Each row is a point on a landscape with many peaks, with its height.
A climber steps from a point to the highest of its 2 nearest points, and stops where none of them is higher. Distance is the straight distance between rows; heights are no part of it.
j134 (h 560): -70 10 160 121 -234 344 -206 -221 81 -44 -239 -9 -270 72 137 -244 210 -46 -279 -42 271 -229 -20 -207 208 -252 -71 101 -393
j959 (h 586): -128 1 -210 -61 -109 86 270 -228 156 -95 -45 -145 174 15 246 39 -246 65 47 -49 -86 165 41 -99 -17 329 138 32 344
j266 (h 630): 154 -44 -98 -63 -86 -297 116 -59 -194 -302 316 218 -39 4 269 102 -292 -103 346 -24 -301 351 80 158 204 541 242 -15 369
j988 (h 419): -242 84 91 96 25 251 166 -106 143 66 -165 -207 46 -187 19 19 -16 -44 -201 -75 77 -26 -128 -177 228 -75 126 71 -23
j281 (h 482): -182 -235 -265 66 122 -409 -103 369 73 201 45 -107 462 -247 -104 -38 -302 -49 -218 -131 58 -133 -102 242 -128 -35 -61 -211 -198
j340 (h 473): -24 -450 -489 -146 149 -507 -195 238 -89 -121 63 -43 325 48 -17 112 -457 118 4 93 -51 -313 31 118 -246 320 -73 -214 -109
j889 (h 422): 91 0 700 -49 -267 128 -48 -470 243 140 -214 118 -207 97 -435 -450 236 -178 -116 261 -17 -138 81 -333 -233 -296 2 75 443
j484 (h 354): 285 -68 136 -11 124 63 126 57 163 105 30 132 -316 -301 -284 547 -148 86 178 -82 -222 79 14 91 167 -19 517 6 662
j556 (h 599): 66 22 288 -495 6 -89 -110 -316 -108 -245 12 72 -468 -75 353 -76 -29 306 34 -43 297 -99 95 -160 8 -67 77 -1 -20
j226 (h 584): 147 -106 -126 -193 -31 -477 68 41 -21 161 163 137 489 271 146 -215 -268 -188 252 -41 7 0 -17 102 -31 280 35 -200 -117
j881 (h 695): 495 203 221 -334 90 -107 61 88 -57 108 290 376 -106 327 99 242 124 20 529 114 131 82 -51 -84 88 125 233 76 -139
j867 (h 598): 211 78 16 -157 2 -290 103 66 -71 326 238 89 477 359 242 -224 23 -291 241 -121 139 127 39 98 44 141 -67 -111 -317
j573 (h 433): -7 -184 446 -9 -8 304 -199 -395 313 82 -305 8 -127 -135 -152 -161 36 179 -253 416 127 -215 14 -365 -75 -328 220 -70 409
j519 (h 446): 101 116 685 -197 -351 158 -66 -517 83 209 -168 93 -261 246 -272 -514 216 -148 17 112 131 -186 -40 -401 -249 -217 -67 74 248
j666 (h 452): 594 195 118 -14 -72 -148 272 -143 185 248 -48 381 -195 255 -342 338 137 -48 190 2 -360 128 56 164 170 57 -23 150 140
j516 (h 449): 26 -367 246 73 -85 230 -250 -411 -147 -381 -153 -295 -513 -84 -88 -124 -69 239 -243 -7 365 -423 -69 43 8 -188 -64 253 -198
j607 (h 611): 184 164 9 -146 -35 -57 -11 26 -84 277 223 125 369 467 287 -99 269 -218 255 -78 177 269 151 -48 -54 168 -164 -110 -295
j974 (h 179): 12 -160 -78 334 317 284 -44 106 -2 -77 -243 -117 -64 -344 -152 269 4 29 -183 94 132 -121 -2 175 105 -252 36 -77 -235
j894 (h 408): -40 -32 636 -1 -19 223 -151 -348 301 145 -251 140 -61 -81 -274 -498 102 7 -291 393 29 -165 -24 -317 -123 -443 193 -81 418
j801 (h 554): -184 -152 -243 -416 160 -514 -237 258 -290 -186 102 87 260 226 66 -271 -280 -100 310 20 -156 -144 28 -8 -31 439 -97 -109 -89
j466 (h 563): -321 16 -21 195 507 91 -16 489 -268 109 252 57 -47 -459 -299 283 80 242 25 5 -221 49 -339 284 2 -168 -39 -60 -68
j487 (h 533): 110 93 288 -291 -143 129 -90 -267 135 -113 -91 55 -330 119 129 -245 173 167 -58 210 341 -320 37 -273 -79 -347 -53 72 -82
j763 (h 578): -268 -115 -313 457 122 208 -20 204 -241 -198 80 -343 -10 -111 -223 37 -25 250 -335 -52 -97 -105 -231 301 -265 33 -148 22 -7
j136 (h 434): 175 -160 -171 86 70 -87 154 -14 298 354 -73 -44 512 -100 151 385 20 -110 -73 226 -20 205 111 103 -221 -250 34 -322 13
j166 (h 465): -257 -167 -26 605 257 588 -171 -190 -178 -132 -216 -401 -211 -279 -211 -56 -124 45 -522 -94 -18 -149 -81 -39 84 -171 -63 -2 108
j815 (h 702): 57 -183 -224 -243 -209 -367 -105 24 203 252 -111 7 675 325 234 -140 -38 -158 75 -19 47 -70 177 -99 -252 38 -159 -221 -23
j230 (h 566): 78 139 300 -167 -334 270 -30 -421 -19 -83 -118 -94 -174 131 77 135 365 -198 140 173 29 188 331 -529 -303 -1 -220 132 280
j291 (h 539): -251 -102 -415 199 -29 -62 -35 164 -31 -200 -122 -194 125 -21 60 -233 -144 -85 -243 -129 181 -166 -65 190 -121 210 -134 -72 -359
j169 (h 706): 529 91 208 -373 -215 -135 58 -278 -63 -168 102 303 -342 172 237 339 -7 127 406 -75 -216 293 271 -13 146 180 245 164 312
j720 (h 99): -32 -9 207 3 173 24 -81 190 18 -315 22 27 -453 -390 -307 -97 -172 193 -216 162 197 -398 -167 82 -41 -417 243 142 -89
j529 (h 615): -15 246 80 -75 -341 265 -31 -255 -92 -100 -113 -111 73 233 274 3 384 -368 102 5 -34 292 417 -404 -304 68 -317 27 172
j352 (h 52): -32 16 78 -129 60 -58 -90 122 -259 -415 239 73 -405 -192 1 80 -59 255 -56 -54 222 -211 -86 -28 1 21 -4 241 -459
j156 (h 613): -190 10 -18 172 340 -94 -30 493 -202 -44 323 142 -168 -405 -375 309 71 170 -70 39 -25 -93 -303 204 62 -108 -24 69 -330
j742 (h 498): -93 69 579 -209 -190 203 -52 -482 70 163 -168 -86 -287 19 30 -377 61 -10 -104 -86 193 -278 -161 -351 99 -198 93 70 57
j721 (h 661): 394 -7 31 -214 -117 -136 76 -157 -179 -273 258 358 -206 102 305 271 -145 -7 413 -72 -268 367 208 126 278 386 244 96 306
j464 (h 524): -167 11 389 -92 -169 306 -218 -364 20 -2 -165 -35 -327 -2 120 -363 68 22 -289 -43 237 -366 -204 -359 170 -225 -41 101 -174
j875 (h 531): 171 -15 101 22 45 270 4 -82 445 33 -323 1 -49 -74 -128 273 301 -24 -60 493 32 -5 136 -367 -142 -397 94 -91 271
j81 (h 478): -347 -125 -139 -135 52 -474 -47 401 -238 -39 436 129 225 72 -143 -357 -78 130 319 192 -401 -82 -384 150 15 423 -86 -54 163
j775 (h 495): -93 -250 -309 102 11 -394 -245 218 150 156 -25 -41 446 -37 -3 -261 -235 -91 -235 -129 192 -313 -35 228 -94 77 -90 -204 -387
j753 (h 475): 55 -143 225 35 -41 357 -165 -341 336 -19 -323 17 -126 43 -125 58 233 14 -253 575 50 -159 111 -510 -124 -371 11 -4 263
j150 (h 510): -396 99 -14 -204 -111 -248 81 10 -373 -290 341 15 -41 -37 189 -286 -248 62 137 -260 -218 201 -33 21 66 369 -19 190 203
j406 (h 414): 478 39 7 77 25 -2 266 -126 276 213 -164 271 -82 22 -335 537 53 8 204 -12 -318 228 44 288 154 29 221 6 359
j839 (h 61): 120 -31 70 91 -34 79 -118 11 -125 -303 4 9 -326 -99 64 0 64 151 -102 -29 373 -291 -30 19 128 -167 31 233 -551
j163 (h 198): 120 -139 -36 294 47 312 -178 -23 144 -67 -348 -49 -101 -145 -138 105 174 10 -191 245 178 -183 37 127 206 -406 -8 9 -294
j9 (h 634): -62 94 186 -405 12 -63 5 -131 -180 -261 238 111 -383 -94 210 147 -83 246 132 -82 200 -14 -20 -206 96 57 207 173 -23
j323 (h 162): -202 -99 -80 358 480 298 -45 274 -214 -80 -110 -152 -168 -453 -286 216 -40 92 -117 -33 -29 -91 -89 220 -70 -306 -87 -38 -61
j602 (h 427): 224 149 169 -67 17 -51 34 172 109 421 -7 111 197 60 -92 164 330 -233 135 117 168 74 -120 -107 31 -285 -18 -67 -317
j676 (h 492): 57 -125 295 -185 -136 165 -224 -398 -21 -290 -226 -16 -481 -23 144 -216 21 262 -169 107 392 -394 65 -31 -41 -280 -62 166 -245
j810 (h 604): -187 -58 -463 -7 62 -34 198 29 123 -104 -77 -176 217 34 123 -23 -350 63 -36 65 5 36 54 -68 -81 298 136 -80 243
j67 (h 564): 92 86 -17 -90 -172 31 258 -321 73 -118 10 17 24 149 301 97 -85 87 208 -96 -140 307 248 -9 92 381 100 154 373
j961 (h 353): 383 151 376 -21 -127 51 258 -283 316 193 -256 83 -266 112 -384 212 69 80 10 -57 -232 12 63 77 191 50 142 227 351
j553 (h 439): 318 10 402 -251 -294 -215 197 -350 13 65 57 134 -603 53 -270 -62 -106 187 136 -313 -121 -167 88 202 246 144 150 241 420
j758 (h 140): -134 -53 84 274 440 363 -162 283 -245 -166 -20 -117 -451 -465 -417 233 32 384 -70 29 -34 -247 -143 161 -181 -388 0 76 168
j108 (h 537): -435 -145 -363 -271 2 -350 -229 325 -301 -269 -63 -49 218 148 60 -256 -296 62 78 -117 -121 -205 3 -69 -95 399 -150 -23 -111
j380 (h 705): 12 39 -70 4 -220 287 -148 -164 104 -134 -142 -9 -71 201 392 72 387 -105 -79 195 186 -21 337 -271 -59 -125 -320 -7 -264
j326 (h 567): 57 111 448 -531 -131 32 -173 -423 50 -66 -138 8 -356 36 269 -162 133 202 62 98 329 -90 162 -297 -116 -173 -18 38 142
j84 (h 386): 210 181 274 -124 -27 -75 219 -68 122 112 -10 125 -48 65 -200 212 66 -9 251 -29 27 35 -161 -118 230 -73 272 144 31
j765 (h 626): -98 236 -25 100 -268 146 -42 41 79 369 -43 -29 198 326 289 -442 364 -384 42 -227 226 57 -21 -148 39 -82 -236 -53 -441
j917 (h 649): -140 246 59 146 -164 39 13 48 77 454 -36 -22 202 200 75 -401 138 -332 -82 -304 242 -10 -298 -69 189 -110 -23 -37 -557
j658 (h 512): -256 -110 -5 26 -64 359 -75 -458 -9 -229 -59 -288 -249 -110 325 -66 -156 171 -351 -105 204 -91 29 -166 -10 172 -133 76 42
j254 (h 460): 117 -386 -335 -156 92 -435 -70 118 147 4 60 14 471 32 255 99 -363 3 -103 135 68 -146 88 178 -180 136 -17 -300 -185
j908 (h 497): 308 172 462 -220 -344 61 141 -488 108 75 -114 136 -291 215 -44 77 163 112 194 -80 -88 18 166 -133 -36 39 -67 247 335
j430 (h 71): 135 94 122 -52 77 -4 36 110 95 -110 -25 157 -249 -109 -34 35 30 106 -40 128 367 -247 -86 -69 186 -258 167 136 -372
j662 (h 224): -330 70 -209 226 224 269 115 219 -154 53 243 -341 -17 -358 -260 215 -151 201 -255 -112 -231 140 -126 -33 -65 114 56 -63 638
j787 (h 543): -300 -149 -361 385 -63 64 -7 221 -166 -323 -20 -309 12 -71 -65 -138 -61 12 -253 -111 28 -127 -104 270 -268 171 -78 91 -248
j186 (h 527): 331 190 -72 -114 -94 -190 245 -211 -21 5 -12 193 243 517 138 -50 27 -165 325 -55 -332 411 248 191 -46 328 -141 23 108
j128 (h 382): 280 78 226 36 -70 -48 280 -160 191 170 -120 126 -382 -52 -401 257 -27 90 22 -129 -341 27 75 284 412 103 177 228 403
j691 (h 275): -213 -14 144 -49 209 91 47 232 -40 -7 291 -52 -364 -464 -333 304 -63 246 -25 -62 -115 -58 -229 -55 73 -85 300 130 421
j176 (h 597): 298 -13 89 -46 115 176 50 -65 424 -106 -172 110 -200 -140 -19 265 37 191 -99 460 96 -128 40 -222 -146 -368 326 -131 305
j249 (h 558): -275 86 -234 53 -115 52 17 -9 50 -173 -128 -80 164 60 284 -293 -75 -62 -198 -201 191 -65 27 -13 40 161 -94 2 -358
j127 (h 698): 481 249 277 -301 209 -63 -118 91 -288 139 319 291 22 458 302 75 67 -61 508 7 8 289 125 -26 132 183 122 89 -200
j222 (h 322): 60 24 113 55 414 135 56 133 133 176 -320 49 35 -384 -72 312 33 -2 95 151 80 -46 -10 6 163 -407 191 -176 -35
j474 (h 468): -34 -93 -59 14 208 -442 106 217 -15 220 252 18 503 -151 38 53 -278 -177 -85 -67 60 -14 -105 226 -22 1 34 -281 -286
j954 (h 436): -250 200 74 69 -158 159 249 -75 135 113 -127 -164 212 -6 125 -206 -7 -311 -106 -207 135 -3 -233 -64 244 15 29 43 -171
j798 (h 494): -343 -52 -106 -156 -46 -351 37 270 -339 -222 339 56 66 32 -37 -353 -169 29 359 -50 -425 125 -192 55 29 503 -22 131 269
j609 (h 525): -440 207 71 -192 -137 -41 94 -125 -287 -188 192 -88 -43 -100 284 -305 -191 -35 -21 -395 73 107 16 -144 165 246 -36 202 23
j264 (h 679): 35 -159 -451 -12 -170 -167 9 -9 286 112 -271 -72 469 176 314 -68 -10 -13 -134 80 134 -33 111 -54 -259 48 -122 -259 -116
j552 (h 699): 315 34 16 -244 -133 -391 -74 -27 -172 341 -119 103 479 680 44 -383 -22 -295 353 -149 -215 182 313 126 -248 229 -318 -82 -77
j997 (h 721): 93 -97 -80 -265 -263 -403 -144 -29 50 280 -209 32 604 499 137 -328 -90 -251 282 -162 -46 37 121 -79 -205 106 -216 -173 -104
j111 (h 399): -108 126 227 71 25 296 139 -302 238 120 -197 -152 39 -174 -24 199 62 -10 -125 -6 -13 32 -81 -237 208 -54 171 102 316
j565 (h 342): 14 -51 -64 76 364 31 168 216 124 135 -19 -64 81 -378 -83 489 -115 12 67 48 25 188 -91 34 131 -111 262 -130 51
j748 (h 277): 248 -22 43 14 55 -3 -185 286 236 191 -251 185 -12 -21 -224 26 479 -159 45 428 199 -166 152 -49 20 -748 -78 -167 -229
j535 (h 374): 188 132 321 108 -26 202 223 -322 244 245 -302 -122 -88 -13 -236 157 113 -16 31 -53 -174 80 -38 -93 143 32 114 211 366
j528 (h 513): -276 -244 -363 79 265 -297 -115 474 -175 81 254 -59 221 -133 -298 8 -246 257 -168 119 -258 -95 -280 375 -330 96 -181 -224 -19
j231 (h 608): 7 -150 -318 -227 -4 -292 89 78 -192 -305 165 111 148 133 236 -88 -369 -54 388 33 -294 317 106 75 58 570 147 -91 447
j570 (h 221): 233 -207 102 284 -141 334 -231 -112 204 -208 -326 -61 -258 85 -131 -49 252 111 -125 369 233 -273 134 24 174 -529 41 57 -229
j431 (h 508): -411 -68 -234 548 379 568 -102 8 -247 -58 -213 -322 -120 -320 -253 -192 -78 -50 -429 -201 -90 -99 -74 117 -83 -199 -211 -156 182
j83 (h 655): 110 -52 -82 244 -312 332 -283 -202 67 -307 -225 -97 -175 184 346 -89 374 -21 -93 94 223 -84 271 -57 37 -145 -282 63 -396
j61 (h 367): 86 78 26 -92 74 -78 243 -1 57 -19 211 110 69 -7 90 331 -20 -26 177 45 62 117 -133 -72 209 129 236 -10 -107
j701 (h 680): 227 207 -4 -178 -99 -238 -177 108 -278 241 -4 30 391 627 160 -307 115 -419 247 -129 -148 466 440 54 -378 234 -338 -50 -31
j809 (h 666): -122 103 112 -274 16 -86 67 -35 -258 -221 423 135 -196 -131 153 95 -56 65 179 -162 31 88 -51 -137 166 219 95 218 -84
j374 (h 456): 238 -97 54 39 100 -432 -50 79 142 407 381 112 558 -61 105 41 -94 -231 -74 -30 133 -42 -73 173 22 -79 -21 -206 -362
j554 (h 602): -1 -148 65 298 -377 432 -394 -267 48 -169 -226 -13 -274 209 123 -217 323 -49 -236 93 204 -226 94 -82 244 -300 -246 102 -375
j316 (h 786): 680 179 154 -264 -155 -105 80 -197 -2 60 130 487 -489 354 -31 261 98 151 416 3 -282 189 185 56 81 113 72 236 226
j617 (h 629): 144 134 -92 -129 -162 -20 0 46 -16 118 63 65 296 350 305 23 342 -324 238 52 134 333 350 -162 -204 112 -236 -103 -163
j647 (h 467): 346 -14 483 -317 -300 -104 155 -508 168 84 -30 88 -490 121 -141 -50 21 210 141 -113 -22 -112 145 46 38 88 122 211 458
j306 (h 671): 174 33 -17 -93 -20 190 67 -118 302 -138 -113 50 -113 -48 188 345 104 154 -60 334 181 -105 69 -279 -15 -106 151 11 -3
j286 (h 237): -316 25 -301 174 220 141 131 385 -150 26 438 -110 -114 -274 -178 303 -93 279 -131 37 -349 229 -166 85 -19 83 81 -134 580
j852 (h 659): 17 150 -64 -71 -280 170 -35 -87 35 -18 -69 -26 86 218 306 116 461 -306 127 137 163 207 271 -366 -190 -53 -284 -78 -165
j395 (h 507): -3 -249 -300 -97 -90 -493 -332 210 2 17 -23 -9 387 113 114 -333 -234 -38 -52 -237 218 -371 83 183 -93 245 -221 -216 -485
j482 (h 748): -448 -68 -382 -18 -92 -23 6 182 -215 -200 437 -131 -126 0 111 -51 -165 476 -117 -11 -296 68 -109 -8 -201 341 -67 29 544
j542 (h 573): -343 88 -242 -293 -10 -164 -51 79 -208 -374 -182 -89 192 112 299 -347 -378 58 39 -138 -104 81 199 -188 -36 331 90 31 217
j46 (h 612): -287 -182 -219 396 149 -149 -157 291 -88 116 -54 -144 241 -369 -184 -203 -141 -121 -322 -290 85 -113 -180 447 -40 -270 -152 -226 -389
j315 (h 253): -247 22 -2 91 114 124 77 344 -116 102 479 -36 -181 -348 -186 389 82 332 -12 6 -353 169 -245 75 84 13 209 8 530
j731 (h 469): 91 91 719 -235 -310 71 -5 -626 149 271 -262 -19 -372 155 -264 -485 101 -33 -72 -126 83 -151 -149 -271 -14 -100 -6 169 260
j909 (h 538): 381 174 109 33 -162 24 162 -152 140 239 -207 118 -218 166 -495 283 288 -413 109 119 -186 139 168 -176 -187 -46 -359 163 78
j284 (h 447): 207 -227 -370 13 145 -258 86 67 245 157 88 -8 540 -88 211 315 -270 -22 -139 151 40 96 88 194 -199 -23 99 -381 -17
j305 (h 664): -130 -60 -125 171 132 -91 -16 299 -182 -165 287 47 -13 -251 -141 177 42 52 -129 -30 124 -95 -217 191 87 90 -15 126 -520
j868 (h 301): 176 -29 77 5 247 101 -34 156 229 224 -249 131 46 -224 -107 221 221 -85 -15 304 139 -124 -13 -16 112 -591 43 -180 -251
j631 (h 607): -86 118 -212 36 -292 -36 -211 130 123 221 -142 20 300 344 337 -544 239 -260 -12 -283 247 50 85 -61 -95 20 -289 -229 -394
j78 (h 501): -514 38 -94 121 244 -190 138 446 -159 224 283 -34 250 -316 -316 -72 -85 6 49 -127 -311 109 -386 209 16 14 -6 -94 132
j915 (h 708): 653 192 134 -298 -150 -64 125 -60 120 48 102 402 -219 348 -124 317 174 13 452 174 -166 205 146 -117 -126 10 124 152 164
j255 (h 423): -117 -295 -13 646 -14 529 -233 -285 -59 -176 -304 -343 -166 -79 -123 -125 -87 -71 -455 51 72 -177 -12 79 194 -232 21 19 -129
j492 (h 463): -549 134 -66 78 -97 -10 246 11 -45 -2 62 -243 89 -140 -161 -300 -168 -127 -78 -303 -141 14 -301 -23 80 290 115 159 160
j453 (h 697): 98 -262 15 372 205 68 -246 141 29 187 -223 -22 13 -328 -138 41 107 -68 -65 -76 213 -135 -47 377 282 -484 -92 -144 -533
j774 (h 625): -200 -67 -311 311 102 216 51 166 -207 -307 313 -245 -180 -128 -152 211 -71 378 -248 14 -132 29 -190 190 -279 95 -99 107 127
j684 (h 692): -269 -48 -377 115 7 105 55 162 -191 -230 559 -99 -221 -10 66 197 -74 602 -230 66 -259 145 -151 188 -238 201 -93 28 414
j296 (h 707): 157 -72 -81 166 141 -138 -99 230 -71 -38 174 116 34 -84 -68 238 116 2 -27 19 297 -175 -159 280 178 -4 27 -60 -674
j427 (h 526): -345 -67 -2 96 434 -157 34 417 -232 237 262 49 237 -464 -227 141 -46 -27 -17 -103 -124 68 -257 322 41 -126 -63 -167 -203
j302 (h 118): -97 -36 132 132 416 210 -183 137 -82 -140 -161 -60 -439 -514 -361 51 -152 235 -208 107 44 -307 -19 7 -17 -403 145 102 141
j149 (h 765): 352 -208 -3 287 165 -136 -192 166 15 74 -60 124 52 -214 -82 270 162 -41 -54 87 321 -163 -63 279 180 -385 -4 -98 -574
j45 (h 577): -262 101 -236 -263 -86 -101 -67 70 -76 -188 -326 -108 303 248 369 -371 -214 -44 74 -244 13 -28 215 -121 -40 229 -17 -58 -70
j510 (h 483): -188 -259 38 180 -155 325 -164 -393 -190 -410 -104 -316 -379 -126 132 -47 -107 140 -299 -96 204 -232 4 6 -37 29 -201 187 -141
j643 (h 700): -469 -100 -509 -24 -13 -57 48 256 -118 -220 103 -178 25 22 -36 -178 -235 256 -105 -42 -154 -6 -123 -66 -228 291 -71 36 227
j585 (h 579): -526 9 -269 346 162 19 7 303 -54 34 -66 -250 115 -290 -171 -181 -125 -84 -358 -219 -34 -82 -259 197 -53 -87 -46 -98 -244
j616 (h 583): -106 -111 -208 444 -123 414 -92 -199 243 -55 -341 -244 95 10 87 -80 142 -137 -383 108 155 -54 57 74 111 -138 -129 -55 -200
j770 (h 535): 201 -40 -44 -14 401 292 23 49 280 -59 -195 53 -251 -334 -83 414 -79 208 -66 293 44 -83 94 -133 -57 -320 392 -164 390
j531 (h 746): 621 141 235 -258 9 -150 96 144 97 163 166 357 -76 250 -174 333 168 -56 416 177 29 72 -83 -36 -83 -84 217 53 -86
j415 (h 665): 161 275 225 116 -264 217 208 -325 162 290 -246 -22 53 294 -369 -88 314 -377 -8 -157 -256 137 -45 -36 3 6 -291 212 31
j991 (h 541): -260 -75 -420 322 255 6 -21 430 -191 -36 116 -223 117 -163 -301 70 -112 178 -229 24 -154 20 -183 346 -347 24 -129 -163 -50
j985 (h 638): 123 376 195 -221 -18 -146 -28 -102 -287 -194 75 55 244 319 463 -84 -71 -47 213 -77 -206 508 347 -37 86 201 77 66 74
j536 (h 491): -162 -366 -504 -21 229 -466 -254 446 -172 -44 165 -1 210 110 -218 116 -289 288 -60 168 -224 -175 -203 178 -339 226 -164 -228 30
j833 (h 442): -298 -58 -172 91 -139 -236 168 276 -209 -64 554 28 -59 -95 -59 -39 -32 208 205 82 -513 263 -262 169 48 425 122 45 513
j49 (h 385): 325 -62 -104 78 85 -26 266 -17 143 165 -3 135 -113 -116 -219 599 -214 -12 220 -33 -321 255 -21 267 269 181 382 -77 492
j310 (h 542): 256 257 -7 -112 -244 -38 242 -308 -23 -120 -69 197 39 363 227 -2 26 -45 248 -105 -289 467 396 137 45 287 -156 130 288
j703 (h 410): 298 130 234 9 -193 -212 306 -233 31 122 47 197 -518 22 -288 99 -109 124 56 -257 -231 10 35 165 431 168 117 342 285
j904 (h 568): 39 -235 -176 -383 171 -621 -176 116 -162 2 233 70 447 176 93 -210 -410 -230 351 34 -138 -208 -18 94 54 295 -66 -227 -22
j818 (h 490): 589 236 58 -49 -99 -148 209 -66 146 347 -76 308 -325 384 -478 326 277 -181 129 65 -251 196 157 3 -138 22 -263 126 4
j727 (h 448): -417 198 63 83 -229 122 224 -154 7 69 -29 -218 125 27 20 -444 -144 -289 -94 -398 -30 -14 -271 -92 170 196 74 152 -85
j977 (h 644): -46 -264 -111 469 46 -73 -266 226 10 202 -166 -73 311 -367 -57 -169 -23 -175 -241 -257 205 -100 -63 472 124 -382 -164 -249 -504
j58 (h 601): 178 98 163 143 -280 172 177 -228 116 321 -315 -92 41 134 -475 98 362 -562 35 66 -107 137 76 -301 -178 -167 -315 60 71
j212 (h 479): -453 106 -45 86 78 -72 188 246 -76 84 202 -135 93 -248 -192 -111 -118 -141 -85 -201 -61 120 -344 31 145 74 55 96 -11
j26 (h 529): 198 120 281 -174 -306 164 127 -451 17 -43 -65 22 -105 274 109 146 259 -98 169 39 -113 184 295 -238 -149 29 -120 239 261
j103 (h 298): -19 -2 269 -39 391 76 18 167 109 -2 70 32 -401 -559 -320 168 -143 306 7 49 -54 -156 -74 -72 -28 -295 434 20 528
j577 (h 628): -79 -101 -475 199 108 137 122 -34 204 -31 -230 -319 231 -19 147 46 -190 81 -317 51 104 -35 94 -31 -177 114 59 -206 179
j534 (h 654): 120 216 -35 -58 -220 -49 -207 128 -180 257 39 -28 283 422 237 -123 305 -513 270 -117 83 396 456 -195 -388 109 -356 -111 -107
j148 (h 678): 59 302 265 71 -107 91 201 -4 -54 429 45 -7 136 276 -6 -203 197 -281 113 -240 166 35 -238 -102 227 -94 31 173 -356
j234 (h 407): 240 134 257 -59 93 -50 202 64 181 360 -157 86 147 18 -212 219 196 -135 217 73 19 41 -153 -77 138 -267 142 2 -43
j567 (h 249): 298 -78 88 169 -76 160 -266 143 218 -83 -224 145 -171 143 -246 -159 325 -26 -32 459 294 -330 118 43 60 -671 -21 -20 -302
j683 (h 44): -299 -28 18 -126 41 -87 -99 89 -357 -389 536 95 -352 -150 77 98 54 319 24 -49 -42 -69 -168 126 -58 150 -69 269 -273
j726 (h 660): -36 229 96 -299 -70 -23 -2 -222 -148 -338 38 6 49 118 578 -21 -51 68 40 -134 -44 366 356 -119 34 138 29 61 153
j781 (h 589): -237 -93 -418 -291 57 -325 -23 177 -199 -317 -102 -25 147 99 251 -107 -438 76 271 25 -222 100 208 -98 -63 467 102 -82 305
j180 (h 685): -57 129 -113 -193 -9 77 80 -117 -29 -295 47 36 91 -20 486 42 -40 65 75 6 70 171 201 -118 93 185 56 75 -41
j653 (h 545): -163 -111 -45 212 -196 472 -60 -398 174 -203 -260 -172 -51 58 289 -87 32 62 -365 134 108 -123 93 -186 12 -2 -138 48 -118
j901 (h 444): 224 -48 63 49 -7 -229 39 104 125 456 171 64 431 10 117 91 216 -153 49 27 201 123 -64 45 75 -178 -42 -181 -404
j530 (h 326): 257 1 359 -59 217 131 117 47 267 57 -75 51 -353 -400 -308 277 -191 203 125 -10 -120 -100 118 33 25 -156 557 -53 723
j194 (h 462): -260 -141 -221 64 -75 -380 -19 397 -153 -50 511 68 65 102 -12 -279 -32 297 341 304 -621 71 -370 174 -13 461 27 -62 442
j353 (h 523): -252 -212 -373 -88 -82 -333 -361 284 -219 -213 -258 -71 151 158 39 -318 -236 43 4 -254 104 -336 37 155 -102 326 -153 -65 -367
j360 (h 724): -3 32 -113 -18 -1 219 126 -109 162 -154 -77 17 7 -49 345 224 114 86 -66 121 169 49 83 -137 20 69 42 11 -149
j645 (h 720): 56 257 334 36 -181 214 184 -187 152 330 -192 -47 92 230 -192 -98 295 -303 64 -134 39 88 -195 -193 116 -191 -63 129 -122
j970 (h 355): 49 -44 -200 9 219 -105 241 113 154 23 161 68 241 -210 105 448 -89 -43 33 86 59 180 -127 57 97 83 223 -157 -38
j880 (h 726): 263 299 217 -232 267 -139 -89 82 -399 -112 417 202 51 262 385 -63 -62 -63 312 -91 33 296 184 -14 274 274 130 81 -214
j978 (h 211): -335 27 -187 229 243 344 106 -49 -25 36 24 -357 -73 -301 -102 47 -177 59 -397 -94 -69 6 -117 -182 -15 96 -3 -13 465
j239 (h 696): -17 173 95 -254 170 -226 6 143 -366 -238 549 224 -3 83 188 -8 -131 -50 358 -95 -40 188 -105 -3 242 384 130 114 -62
j826 (h 37): -420 -26 -149 -25 10 -98 -46 171 -281 -370 564 75 -161 -75 146 -72 -43 345 -4 51 -215 33 -191 167 -128 339 -120 157 -6
j300 (h 623): 11 -265 -363 437 12 128 -89 1 216 65 -298 -187 250 -113 105 37 52 -90 -308 114 163 0 88 229 28 -339 -152 -219 -291
j654 (h 540): -325 181 72 -108 -163 161 15 -189 -78 -224 14 -115 -4 27 411 -312 -75 -70 -160 -336 188 8 -23 -160 90 124 -50 127 -159
j910 (h 83): 131 42 144 75 258 90 -79 248 80 -149 -178 114 -198 -339 -211 -34 -6 115 -86 224 212 -323 -90 38 151 -453 182 44 -212
j591 (h 591): -136 157 -229 -212 -182 -68 -186 170 17 -53 -298 10 369 350 400 -484 63 -114 45 -227 165 13 263 -58 -76 144 -162 -171 -250
j744 (h 416): 308 -77 14 29 -47 -170 168 -16 211 314 57 50 385 28 -5 443 267 -310 85 193 -53 289 55 -102 -248 -201 -84 -222 -35
j582 (h 546): -484 -57 -229 461 331 361 -67 277 -206 78 -144 -284 44 -331 -265 -228 -109 -61 -304 -205 -126 -83 -168 279 -133 -251 -159 -134 -54
j624 (h 657): -72 -84 -338 167 -33 -23 105 43 250 106 -202 -191 344 -2 248 24 3 -78 -198 118 153 6 47 74 -66 9 -89 -230 -188

Call two points neighbours if one is among the 2 nearest of the other. Go from one point of each pair to the other, from neighbour to neighbour, staying as high as possible. Name the lowest point that can't be avoided.
j380 / j482 => j810
j380 / j997 => j617
j149 / j249 => j255
j482 / j249 => j291
j316 / j880 => j881
j645 / j880 => j542
j316 / j531 => j915
